Points, in no order, along strands that fork, close into loops and pass close to each other.
In the rows, 128 means zero.
Two points are linked if the straight distance between their rows is under 211. Some points are linked to none.
zorem: [131 133 101 151 135 128 127 155 121 135 104 128 126 157 107 141 189 167
 103 154 103 179 118  67 163 158 116 126 106 126 146 122 181 169 100 146
  43  94 145 157  89 109 138 153 131 147 140 105  67 107 165  95 117 171
  98 131]
Nor: [158  94 155 172 128 129 152 158 103 143  95 136 141 135 136  91 117 200
 160  75 137 156 130 227 149  83 130 133 142 109 148 102 104 137 141 126
 127 114 175  77 140  94  99 149 176 204 100  76  73 131  80 167 121 142
 135 122]
Zamo: [143 121 142 108 151 127 141 131 144 122 114 126 137 152  94 145 123 159
 120 106 156  84  83 159 150  76 112 182 126 101 161 128  82 136 174 200
 182 108 138 142 152 144  99 118 142 110 208 149 183 161 145 136 149 134
 134 173]
gadi: [127 129 145 114 162 144 166 123 151 124 132 156 117 164 154  98 104 116
 167  81 184 128 121 151 135 108 153 167 140 118  92 127  64 109 104 145
 132  78 110 154 176 208  97 131 163  93 173 101 110 135 106 124 145 141
 157 144]
Fas: [ 94  93  88 162 115 121 111 150  74 153 118  99 144  73 175 122  94 171
 127 145 168 105 160 127 118 104 145 126 145 116 138 123 121 103  98  92
 126 168 141 128 116 107 107  74 143 186 153 140 105 141 151 122  83 102
 168 159]
Kuf: [ 96 153 118 166 128 106 101 142 151 117 108 145 150 119 112 109 109 158
 132 115 134 163 134 187 157 114 128 117 125 107 148 121 138 149 148  66
 118 113 137  97 121 125 142 141 128 129  90 113 111 143 133  98 114 133
  98 107]
guv: [121 184 131  46 104 132 194 131 159 111 183 157 116 105 173 110 108  88
 149 140 108 147 131 135 100 128 110 125 139 114  97 115  97 122  91 149
  99 168 121 159  82 167 121 110 112 140 177  99 131 151 134 111 134 133
 156 120]
mosa: [135  99 165 133 111 129 205 108 131 104 124 178 131 155 184 147 121 134
  95 117  48 124  98  93 113  94 103 116 129 122  97 116  72 129  42 143
  70 142 138 145 129 156 138 113 104 131 150 157 116 155 117 104  68 124
 107  66]
Kadip: [ 93 152 140 155 112 150 137 105 129 124 172 126 122 129 168 102  57 144
 116 155 121 145 148 140 109 155  81 101 157 145  61  98 153 117 104 117
 115 161 105 113 111 151 108 158 117 160 150 139 123 160 120  81 130  92
 121 148]
rit: [105 124 150 107  95 118 164  89 166 118 152 186 138 118 153 106  68  74
 158 111  92 130 126 173  63  85  90 131 153 135 128  89  65 106 107 125
 139 150  98 154 113 125 107  92 107 113 195 116 135 165 114 129 161 126
 141  91]
Lar: [158  93 175 135 148 132 116 124 155 130 121 124 117 172  77 150 129  91
 102  98 142 128  74 138 163 112 135 127 140  95 164 140 128 134 187 155
 175  91 112 107 168 152 120 154 127 123 148 149 173 137 148 143 161 106
 105 135]
Gab: [130 164 127 167 163 122 123 113 117 124 186 143 127 160 122 117 117 159
 150 146 146  87 148 162 126 170  89 189 159 101  79 136 135 134 133 103
  91 139 173 118 124 197 144 142  73 120 116 161 154 132 117 100 103 136
 101 181]
rudap: [140  80 160 130 171 111 180 139 100 141 107 101 148 172 136  59 112 137
 156  79 188 160 133 199 148  98 156 139 149 108 163 137 122 148 130 129
 164 121 170  93 141 127  97 142 146 174 139 111 137 138  98 204 136 134
 137 145]
rogig: [ 95  67 118 151 149 149 156 140 155 135 105 152 127 166  97 167  68 170
 100 118 184 138 137 113 124 143 161 125  96  98 112 126 133 129 113 110
 155  91  98 127 172 184 113 121 153 110 102  94  72 122  99 125 167 123
 122 111]
sagil: [103 119 141 109 125 157 141  97 160 143 193 113 115 118 138 112  82  98
 134 115 152 177 130 148 114 155 114  59  99 167 121 114 144 140 114 124
 120 124  87 130 104 127 159 181 110 127 153 177 126 173 142  91 145 117
 132 145]
mib: [106  99 114  68 111 171 130 123 200 143 147 130 104 106 148 116 133 182
 172  84 169 163 119 154 135 119 103 153  94 116 149 155 100 130 112 163
 121  71 123 146 132 105 130 108 141 123 157  76 109 154 108 116 150 166
 127 143]
gadu: [167 125 165 127 142  87 113 150 101 144 173 101 121 127 115 118 164 133
 120 129  90 122 127 128 116 151 105 147 114 124 157 166 115 129 118 135
 120 141 172 127 135 149 153 164 126 128 106 134 140 130 102 129 104 108
 160 143]
tul: [146 100  86  90 154 147 143 140  99 114 120 109 142  81 159 205 161 107
 119 189 151  77 119  94 117 115 159 133 119 140 119 136 114 105 101 154
 155 135 113 144 130 120 110 102 171 107 189 176 123 124 130 131 129 122
 178 153]
vogos: [ 89  75 138 146  92 154 138 129 142 131 105 117 123 129 148 167  55 136
 117 122  94 118 153 199 106 153 116 126 159 183 147 128 148  64 180  83
 135 132 101 113 136 131 117 150 130  89 134 149 147 105 149 131 106  72
 132 136]
romi: [149  99 123 165 159 167  91 113  72 147 123  53  93 146 153 108 173 119
 149  88 186  90  93 110 135 168 144 159 169 152 113 134  97 151 148 135
 144 113 123 102 173 115  76 152 137 149 111 127 136 125  87 184 127 130
 125 189]
bobi: [101 172 155 142 110 156 135 132 118 168 146 105 149  98 151 179  87  93
  90 172 115  76 143 154 109 173 136 137 132 126 148 118 135 115 172 132
 113 150 158  78 125  88  79  62  74 121 163 157 151 176 170 152 122  81
 101 153]
Bupar: [153 205 152  53 136 154 152 173 137 121 189 105 151  60 133 134 183  65
 127  97  30 116 172 141 155 109 130 149 109  95 121 149 126 113 138 185
  80 192 194 133  81 112 107  98  80 125 160  96 107 156 169 114 112 131
 161 121]
Ked: [136 147 131 134 122 157 111 149 116 128  87 124 142 141  93 154 157 161
 163  80 142  59 120 138 159  99 114 199 149 126 123 126  69 140 217 177
 157 101 134 131 141 131  35 129 173 100 156  99 179 147 129 158 129 148
 126 165]
pova: [177 175  59 109 149 140  82 168  97 137 116 123 139 105 105 156 137 227
 162 149 154  65 184  98 123 113 147 222 116 130 112 161 119 123 141 134
 134 120 173  99 159 122 117 109 160 117  96  80  93 125  95 176 124 204
 141 196]
zepel: [113 129 128 113 132 150  89 123 140 143 142  98  75 161  67 152 138 109
 120 134 175 117 106 125 140 242  93 107  75 130 144 149 144 128 137 149
 142 131  81 128 128 128 161 157  94 113  79 171 161 116  98 148 109 147
  97 164]
Neke: [117 123 128 115 127 128  73 142 155 115 135 116 171  61  75 120 141 133
  97 163 131 101 134 132 117 209 139  97 105 123 151 159 154  94 169 127
 151 143  94 137 120 183 175 159 141 176  92 212 183 111 155 131 110  89
 169 151]
tes: [125 149 121  55 143 159 144 132 152 129 193  72 143  61 136 130 181 142
 149 114  99 111 155 115 155  95 139 151 105 118 150 121 130 146 172 176
  99 169 170 116  98  79 110  68 138 149 158 118 128 187 191 135 137 131
 157 162]
Nek: [105 134 141 164 117 127 133 114 108 113 100 118 111 168  93  98 109 162
  67 142 139 202 112  79 138 174 119  67 156 149 119  69 169 125 130  98
 121 167  89 118 112 103 159 182 125 185  95 151 122 116 154 108 120 103
  71 136]
zitu: [132 171 144 150  81 100 175 157  92 132 132 194 120 156 152 179 136 122
 136  98  47 128 130 143 106 132  63 132 167 123  68 117  90  89 127 143
  78 181 128 133 107 183 112 173 111 134 124 116 121  99 130 118  75  92
 144  79]
Fite: [129 181 117 124 140 118 114 103  92 171 137 101 108  72 172 146 129  71
  92 187 166 125 108  93 113 160 137 109 133 126 113 121 180 157  88 134
 126 176 142 134 126  89 144  89  92 133 130 156  76 119 142 101 168 126
 129 115]
lolu: [104 157 112 144 136 163  98 127 158 136 129  78 107 131 115 143 166  70
  98 174 140 103 113  82 136 201 156 112  98 134 119 158 165 119 148 116
 140 116  83 125 148 122 145 126  96 122 102 145 147  95 164 124 143  86
 108 135]
Tabel: [130 156 153 165 133 119 113 137  70 108 118 109 135 125 189 108 152 115
 115 175 129  75 155 100 144 113 133 159 138 145  80 120  42  87  75 116
 142 116 158 143 160 120  86 101 156 108 170 126 142 136  91 129  87 120
 135 143]
zufam: [177 128  94 135 157 154 106 120  46 147 106  82  99 166 140  93 168 108
 141 127 173 125 113  88 120 146 140 169 151 171 106 162 139 172 123 130
 108 120 120 117 159 126 133 145 120 117 124  83  92  71 103 149 147 143
 158 155]
Dekoz: [ 82 141 131 135 152 115 178 145 144 120 128 155 129 174 166 156 115 133
 118 148 125 144 138 126 135 123 127 132 140 106  74  78 104 114 109 127
 128 116  98 133 168 172 103 125 141  93 137  71  92 117 135  96 143 122
 124  99]
vibi: [128 158 101 120 120 156 141 147 145 169 145 135 110 120 141  92 177 219
 167  56 126 157 125 146 132 117 105 156  96 130 152 140 112 144 150 186
  44  90 132 116 127 123 147 148 128 120 138  50 120 131 129 131  92 169
 121 144]
led: [110 183 120 147 136  98 115 146 165 135 157 180 150 131 108  93 120 138
 136 165 120 139 155 148 155 171 101 140 139  80  96 158 152 140 112  89
 104 118 166 129  90 179 175 111 111 132 105 119 143 122 158  71 119 152
 114 119]
fifi: [ 99 116  94  83 136 151 129 143 126 151 156  94 146  62 176 131 157 168
 157 160 197 110 157 110 138 120 138 154 115 122 137 143 136 143 109 148
 109 150 163 139 101  98 116  53 132 170 147 129 120 168 173 137 120 154
 159 186]
zomed: [167 174 125 113  98 121 109 202 141 110 133 173 150 109  95 158  95 134
 138 132  57 127 189 180 112 138 120 151 141 149  96 154 157 118 172 129
  53 150 135 140  91 176 112 129 124 145 119  91 120 117 183 106  91 106
 151 136]
kubud: [151 154  76 200 164 141 139 147  97  69 153  69 115 142 150  50 139 188
 162  57 172 122 155 196 153 155 135 146 174 164 112 134 163 138 139 109
 137 158 165  78 159  48  69 140 133 114 113 137 115 129  61 187  87 138
 123 180]
riref: [151 100 112 134 146 126 125 100 102 111 121 122 135 114 167 144  96  84
 102 182 122  87 100  75  66 100 155 111 127 135  84 145 117 116  84 128
 163 122  95 151 155 137  97  89 167  83 186 159 114 102 114 137 144  91
 129 108]
muvo: [140  87 112  89 138  88 134 139 141  97 108 185 149 151  76 107 152 152
 160 115 132 200 150 130 128 129 158 109 105 101 176 139 149 115 124 125
 135 113 127 148 105 117 138 122 188 160  84  46 116 100  80 164 143 153
 181 108]
rako: [ 95  72 115 103 138 106  92 117 129 136  83 115 159  84 101 176 146 133
 109 133 155 142 132 144 174 101 145 111 112 104 216 161 176 107 179 135
 189 110 149 105 152  61 135 129 170 144 121 149 141 136 132 153 123 152
 159 146]
Bolem: [129  97 140 137  82 109 117  83 160 112 110 173 142 141 140 108 151  36
 151 134  53 148 144 103 108  65 157  96 103 141 149 128 181 126 125 122
 134 132 103 174 106 136 156  86  86  86  82  95 169 111 136 140 141 121
 104  53]
Zubob: [ 98 126 135 214 130 115 118  96 108  98 107 112 108 178 125  90  92  89
  87 135 164 175 132 102 129 170 120  94 124 118  92  88 185 145 105  88
 128 150  98 101 130 139 148 144  98 157  96 125 132 120  82 137 153 123
  54 129]
lokos: [144 117 155 113 130  99 111 127 159 103 106 145 115 171  49 164 141  71
 103 134 129 118  70  84 132 135 137  96 157 106 104 132 123 147 166 153
 161  97  66 142 147 169 147 119 142 138 146 165 158  90 143 114 160 107
 120  84]
kolis: [142 110  70 110 152 126  71 133  98 130 124  81 130  46  96 195 142 132
 114 180 150  97 156 135 133 119 148 132 104 131 157 168 154 135 143 135
 164 121 143 125 120  80 127 109 165  86 127 167 131 135 123 153 132 145
 158 145]
Lapoz: [117  87 157 143 124 162 112 116  89 193  68 113 156 134 169 134 167 114
 123  91  98  94  65 168 143  89 119 127 158 110 191 132 112 110 137 149
 124  91 135  99 158  95  85 124 129 185 112 120  95 114 147 141  92 119
 125  99]
bub: [ 99 139  80 186 167 114 111 128  98 124 146  61 124 146 151  73 175 133
 153  78 170 127 146 170 171 140 124 115 182 133  88  87 129 163 163 124
 158 131 140  79 168 115  72 169 139 147  92 103 121 145  89 179 124 145
 100 136]
fopa: [150 100 134 194 143 101  98 143 108 110 122 126 146 178 138 117  68 115
 139 124  73 135 151 173 113 131 141 116 201 167 115 140 167  90 145  52
 133 126 141 103 120 155 131 127 119 123 127 144 151  93 112 117 131  87
 132 130]
Big: [165  79 160  92 125  85 159  88 141 119 128 129 111 189 132 100 125  87
 151 113 127 130  72  91  98  64 154 137 150 116 165 137 123 186 103 124
 141 130 136 144 119 124 129  89  89 154 148 123 144 102 143 119 173 132
 138  80]
Lufi: [142 147 130  80 145 133 166 107 129 126 150 143  97 145 203  92 164 121
 155  86 141 123  93  99 154 100 148 167 149 155 144 118  94 119  86 153
 125  88 138 168 154 145  92 157 150 102 165  62 104 134 112 136 157 122
 148 125]
geli: [104 118 120 140 142 147 121 144  95 173 106 106 161 103 176 115 141 103
 139 126  86 134 133 180 149  38 151 112 149 137 175  69 152 120 134 140
 125  82 142 100 126  84  66  93 109 154 125  69  67 132 189 118 111 136
 132  92]
Sifib: [149 173 133 101 131 127 143 110  99 121 144 107  87 134 165 150 147  50
 137 165 146  85 117  95 153  91 137 140 152 152 133 114  56 150 114 134
 161 153 117 141 158  97 134 127  95  88 154 137 156 134 138 101 152 150
 130 123]
Pulu: [ 90  68 132 137 122 122 104 117 142 141  60 116 110 123 119 156 162 113
 106 148 126 127 100 140 174 130 133  90 140 139 211 140 144  89 168 119
 153 141 101 103 132  58 187 154 135 134  96 172 166 110 138 153  94  97
 117 120]
tirim: [130 178 151 180 158  97  82 148 152 107 142 132 167 153  90 106 141 173
 137  92 135  69 127 199 145 175 121 194 161 119 114 142 144 127 213 114
 122 122 196 100 146 176 117 131 126 111  92 142 157 148 130 111 115 127
  98 147]
roba: [115 187 145 106 113 108 158 164 157  86 147 133 120 125  97 115 202 116
 112 139  29 138 155  82 156 138 126 140 115 117  62 162 125 130  99 141
  79 118 119 174 124 171 132 149 104 125 136  71 149  99 148  77  92 139
 115 111]
non: [121 117 111 140 152 145 151 129  90  94 131  97 120 132 142  33  73 164
 166 102 221 122 181 185 151 113 186 135 137 129 124 133 121 157 120  96
 185  98 132 104 166 124 106 150 153 114 148 148 158 153  62 187 140 146
 131 184]
fozi: [ 90  86 151 162 110 132 141 104 156 113  87 189 167 171 102  99 125 154
  79 103  88 224 123  90 121 146 118  69 130 151 164  38 169 100 119 101
 106 151  67 145 106 118 197 135 142 135  78 146 142 112 174 133 137 115
  84  76]
Garu: [183 130 144 118 123 143 104 114  77 155  96  95 101 160 137 169 121  76
 113 153 141  91  84  71  91 151 168 141 152 145 138 156 126 177 151 138
 168 110  99 115 176 140 122 128 109  88 132 116 125  58 125 158 155 133
 136 154]
tutin: [161 160 125 149  97 126 170 161 137 162 133 140 106 152 110 132 151 217
 170  39 129 134 101 176 138 145  73 161 143 132 153 132 114 123 167 156
  69 126 165 122 116 154 139 200 136 101 117 136 102 110 132 124 109 141
 117 145]
teb: [153 154  71 123 147 147 143 145 118 102 165 101  99 147 134  64 122 171
 195  84 148 157 161 186 144 177 136  92 134 138 120 150 157 130 137 107
 127 167 113  91 129  50 109 172 142 143 123 131 147 114  38 193  59 130
 132 202]
Gudaz: [137  69 134 112 166 118 158 123 124 111  92 139 125 172 114  96 186 137
 190  99 193 178 120 126 148  97 167 135 122  94 174 116 126 154 121 139
 144 114 138 139 103 144 106 137 179 176 119  80 145 123  90 175 146 155
 118 121]
rupa: [105 159 120  77 104 104 143 108 134 129 168 165 116  95 162 117  46 191
 122 156 132 163 194 135 118 133 134 101 100 134 166 108 126  95  80 111
 148 148 151 137 101 134 158 130 132 135 107 131 126 168 101 110 198 130
 168 127]
zamol: [146 151 153 155  47 104 175 173 103 137 130 181  87 132 141 167 140 208
 150  71  79 157 140 148 131 110  87 111 135 127 133  85  67 116 154 128
  77 147 148 142 116 167 131 204 133  91 127 135 106 134 110 113 102 100
 130 113]
Kinup: [105  98 150  56 131 137 172  97 196 113 157 132 167  71 117 173 107 124
 126 131 125 177  99 138 105 125 116  87 119 129 128 124 124  87 113 156
 181 146 120 135  76  91 160  84 149 117 167 209 121 146 155  65 174 107
 162  89]
mubi: [133 183  85 111 124  99 139 158 103 133 155 118 119  68 133 165  98 165
 102 181 163 125 182  73 141 125 155 160  94  98 106 113 155 126  79 127
  79 178 149 158  95 164 132 133 118 120 113 119 107 142 128 112 115 151
 103 145]
kofu: [143 138 141 174 118 130  80 128  75  99 113 100 129 137 134 101 136 100
 106 178 127  80 148 100 118 160 130 156 157 153  70 155  96 111 101  80
 139 148 147 121 139 133 121  98  87 134 145 182 169  97 112 129  78 104
 121 159]
mozu: [ 98  79 146 120 105 152 131  85 168 180 123 123  91 159  93 116  87  81
 125  95 188 157 111 120 124 213  94 111 123 113 137 147 116 125 133 110
 120 130 102 119 113 135 202 171  73 124  50 197 180 126 122 127 120 172
 110 130]
tud: [118 213 118 132 134 119 119 129  95 139 166 107 129  62 144 142 139 102
 101 222 151  93 147  91 119 166 118 150  78 121  81 145 180 136  77 139
 124 135 164 133 106 137 107  68 115  93 137 138 105 152 127 131 151 128
 112 163]
mil: [161 111 128 122 120 108 182 117 102  82 159 160  91 153 133 138 100 154
  85 160  66 109 105  48  86 117 132 116 105 169  92 112 114 145  65 138
  53 143 133 164 138 172 155 145 126 149 159 165 134 125 120 120 110  92
 131 124]
Sep: [ 62 113 154 195 128 120 131  78 107 144 137 131 137 113 180 105 100 118
  86 120 124 147 138 135 122 149  88 131 146 107  86  74 110  99  97 102
 124 155 106  88 157 127 129 137  98 153 110 128 133 158 114 107 122 107
  61 121]
Pivi: [109 137 119 118  90 125 127 121 123 146 122 123  84 117 147 159 156  61
 142 175 113 111 139  86 132 108 133 118 129 138 140 131  95 143 128 108
 114 161 119 155  99 110 199 127  91  75 119 161 143  94 121 103 116 134
 119  94]
kamu: [139 121 131 131 115  72 110 141 128 100 116 158 111 149 105  90 130 150
 141 131  74 189 156 115 106 107 152  82 124 129 154 105 126 122  99 113
 103 135 134 151 102 151 142 133 175 125 122  83 131  99  77 143 138 127
 130  68]
pudo: [114 121 139 149 130 124 136 148 133 135 109 126 117 158 102 116 178 138
  66 147 127 169  87  58 150 173 114  92 137 136 123 103 118 150  91 114
 100 132 112 147 115  97 165 140 133 165 132 148  96  95 190  82 119 119
 117 105]
vupu: [ 93  84  85  99 120 180 130 132 151 135 104 142 122 137  72 181  97 194
 109 156 185 121 149  87 130 145 129 102  61 127 122 178 147 142 109 134
 180  79 109 145 159 100 119 104 145 141 114 110  74 140 116 138 175 144
 126 171]
femuf: [ 87 126  97  69 118 189 124 103 180 140 126 110  98 115  83 176 120 175
 152 149 195 118 120 118 130 118  95 126  86 133 115 160 145 135 140 187
 155  73 111 162 102  90 105  71 143  89 173 127 131 165 132 124 161 178
 106 180]
suko: [149 109 155 112 118 123 134 103 154 104 139 176  94 157  35 170 147  79
  95 140  99 157  92  51 103 186 133  70 105 143 103 115 130 170 153 144
 153 145  68 144 131 174 191 164  95 135 115 203 155 117 174  95 170 136
 123  94]
guvod: [157 152 141  76 143  98 158  83  96 111 144 119  95 161 197 104 152  61
 122 126 130 107  80  76 142  53 152 149 144 151 152  96  94 152  85 115
 150 127 144 149 161 112 109 123  69 138 158  82  85 132 138  96 160 134
 143 105]
laz: [146 124 133 133  95 138 117 165 126  99 136 131 120  79 143 139 142 154
 153 108  41 157 183 146 149  39 138  98 117 151 146  83  99 102 156 121
 139 165 124 126 102 106 123 185 147 151 105  89 137 158 134 111 113 107
 134  79]
nif: [140 151 102 118 146 134  68 145 112 117 113 108 157 122  91 146 161 201
 154  95 116  76 145 141 137 113 110 187  99 136 137 153 131 121 219 181
 129 109 152  95 139 105  81 141 176 118 114  82 131 155 126 185 112 164
 160 181]
valu: [124 114 127 120 103 141  87 105  98 181  98 106 109 123 135 157 139  60
  93 155 164 116  85 105  94 186 120 103 156 140 120 154 160 154 129 123
 167 122  76 125 148 111 148 106 116 149 114 139  88  67 138 137 160 104
 136 108]
madas: [114  83 134 167 109 149 150 131 114 163 116  96 112 139 168 125  99 158
 120 104 131 108  89 174 124 126  93 147 142 163 151 140 106 109 135 116
 110 108 122 111 152  99 100 168 149 124 146 149 110 109 130 130  86  91
 127 135]
bev: [166 103 108 148 131 128 122  93  82  96  82 127  97 168 109 115  93 118
 150 112 182 160 100 179 116 160 124  96 130 113 125 145 149 149 122 102
 127 145  99 119 118  81 139 165 156 141 117 164 121 117  38 164  93 125
 109 109]
bude: [106  91 149 116 127 134 156 104 158 193 159 125 134 165 134  71  78 116
 152  63 195 158 104 169 134 168 102 149 123  98 165 160 126 145  98 119
  94 112 113 115 144 135 156 169  97 110 103 151 162 154  98 169 121 172
  94 157]
sile: [172 151  54 117 143 117 114 158  94 115 120 119 111 109 114 147 128 173
 136 181 136  94 159  77 109  91 128 175  95 124 112 142 119 154  95 147
  85  95 137 170 109 144 100  95 162 116 148  81 105 120 111 142 126 182
 120 158]
tus: [111 106 138  70 121 163 125 101 180 130 141 116 163  67  82 129 117 116
  92 128 156 145  86 133 105 184 125  63  80 131 113 151 159  98 136 163
 183 122  85 158  75 161 148 111 143 162 121 224 144 123 165 100 153  89
 149 107]
toved: [ 95  84 128 166  98 122 112  96 176 104  37 180 170 128 127 130 130 137
 100 128 130 154  93 119 156  92 145  79 115 139 174  83 168  81 158 119
 148 121  78 145 117  74 191 102 175 134  88 140 154 111 151 149 140 108
 111  93]
pipo: [133 134 125 120 120 162 104 143 111  85 119 108  93 144 132 126 179  90
  86 204 117  63 110  62 122 196 146 149 116 132  89 163  83 111 132 113
 178 121 119 148 173 147 169 110  97 136 102 149 195  72 143 151 100 117
 110 167]
tife: [184 164  76 139 154 132 113 203 134 124 139  97 154  81 107 173 165 136
 131 121  48  67 180 139 124 130 144 200  90 148 131 150 140 108 157 159
  78 117 181 104 144 137 124 174 123  72  78 107 100 111 157 132  96 156
 153 170]
git: [119 134 133 136 102 121 123 134 173 159 104 158 205  69 129 141  99  98
 137 108 111 126 139 187 154  44 146  87 129 129 178 111 174 126 145  98
 127  91 157 138 134  64 126  79  97 142  95  97  73 159 226  98 142 145
 153  93]
fise: [198 217  96 130 158 149  93 191 152 116 170 109 145  87 121 171 131 187
 127 148  74  88 192 135 111  99 114 194 112 131  55 126 130 113 121 141
  94 108 185  95 141 149 126 157  86  68 131  66  97 119 118 113  87 171
 115 196]
nis: [121 137 162 123 120 137 129 108 160 134 153 178 121 131  85 144 141  80
 122 117 108 194 123 121 115 144 114  74 126 124 127 111 167 164 147 115
 135 139  98 141  88 134 175 171 102 129 131 161 123 146 145  67 173 125
 117  75]
sovog: [129 102 124 157 126 112  95 133  76 121  83 118 147 107 141 111 111 163
 140 156 144 108 156 120 112  91 172 156 147 126 132 115  88 107 127 104
 186 128 124 106 135 137  64 102 193 135 143 117 145 132 103 146 121 119
 152 140]
nakov: [194  93 138 147 120  85 139 107  67  97 129 151 100 185  96 105 108 138
 119 131  85 160 116  68  82 115 149 115 145 140  99 111 111 170  96 108
  87 165 146 156 133 177 171 164 160 141 116 151 124  94  73 156 118 111
 135  97]
Tude: [102 116 152 119 139 115 156 129 184 144 136 160 168  83 140 172 103  94
 109 149 134 136 122 151 119  63 144 107 105 128 150 124 141 122 105 101
 174 121 143 104 111  94 141  66 113 106 163 137  92 154 181  69 174 131
 135  82]
kes: [117 165 128  79 105 141 149 176 158 109 156 152 169 118  99 155 109 124
 144 140 124 127 150 161 107 142 113 128 114 117  91 133 115 126 161 139
 126 157 109 148  91 172 129 116 151 136 160 126 130 143 172  81 153 102
 168  93]
karal: [149  92 185 137 141 102 149  94 159 118 121 163 141 180 125 125 133  62
 122 100  47 106  98  78 125  69 150 127 116 105 179 153 113 137 131 133
 131 132 140 148 130 157 111 102  91 119 136 130 185 120 146 135 146 105
 116  50]
Fisir: [ 87  79 148 119  76 123 173 100 186 131 103 182 143 138 145 152  92 149
 138  96  75 133 121 146  85  76  95 128 109 105 135 123  81 124  80 125
 112 121 124 144 110 124 110  73 115 123 147 121 128 169 125 127 107 122
 108  32]
Gakez: [129 215 102 135 154 152  73 137 135 132 191 105 143 105 142 117 117 163
 140 138  90 106 174 164 111 174  84 177 129 123  57 136 145 136 135 134
  89 117 164  93 135 154 111 108  86  70 144  95 121 138 100 116 120 156
 115 179]
kel: [ 87 151 144 126  93 102 125 101 155 139 101 131 113  88 156 124 158  34
 135 180 108 139 132  92 136  97 135 110 128 140 164  92 140 106 149 100
 159 171 103 132  85  97 178  84  96 127  98 123 154 122 173 119 165 109
 108  80]
feze: [195 108 138 142 172  87 117 121  79 152 116 131 131 144 182 121  69 102
  98 143 114  99 101  96 113  71 171 133 151 137 149 128 133 120  55 104
 105 107 154 125 170 148 104  95 128 103 168 128 106 113 115 138 132 112
 160 128]
Kat: [107 108 159 109 133 101  76  87 172 147 140 150 146 132  62  86 147  95
 138 107 164 174  86 155 139 157 101  48 124 114 149 130 174 142 145 130
 181  95  84 126 104 102 154 154 143 165 101 165 159 153 117 113 160 150
 115  97]
rig: [114 107 157 149 125  88  78 116 150 116  95 140 181 133 101  86 143  94
 146  84 164 154  96 186 147 144 114 102 136  85 134 139 144 143 164 112
 149 104 125 127 124 118 148 156 165 155  64 108 135 132 110 125 106 129
 140  92]

A fork is a point with three links, a tip a point with one. Leave the first point through the second and follow the links. Name the first fork or tip that comes.
Lufi; gadi: zitu
muvo; kamu: zomed
nis; suko: valu
guv; rit: rudap
Neke; tus: fopa

A piece is two or more points that can be reached from each other along the links. Count, over all rows, the pieces, the separate loops (a circle has one, a figure eight two, a Y none), the forks (points with three links) and the tips (points with one).
pieces: 4
loops: 1
forks: 7
tips: 13

A tip is a point with one link. Name the tips that can be reached along the links from each point below, in the order of the rows.
Lufi: zitu
git: Neke, fopa
kamu: Nor, zomed, non

Name the points in between on the shortest way along the links from the first point to the second, in order.
Sep; feze: Zubob Nek fozi toved Pulu rako kolis tul riref
Nek; romi: Zubob Sep Kadip sagil nis suko lokos Lar Zamo Ked nif pova sile mubi tud Fite valu Garu zufam
non; guv: rudap Gudaz muvo kamu nakov mil mosa Fisir rit
fifi; kubud: Fas sovog Tabel kofu pipo lolu valu Garu zufam romi bub
karal; mib: Big guvod Lufi gadi Dekoz rogig vupu femuf
lokos; fise: suko nis Kat rig Kuf led Gab Gakez
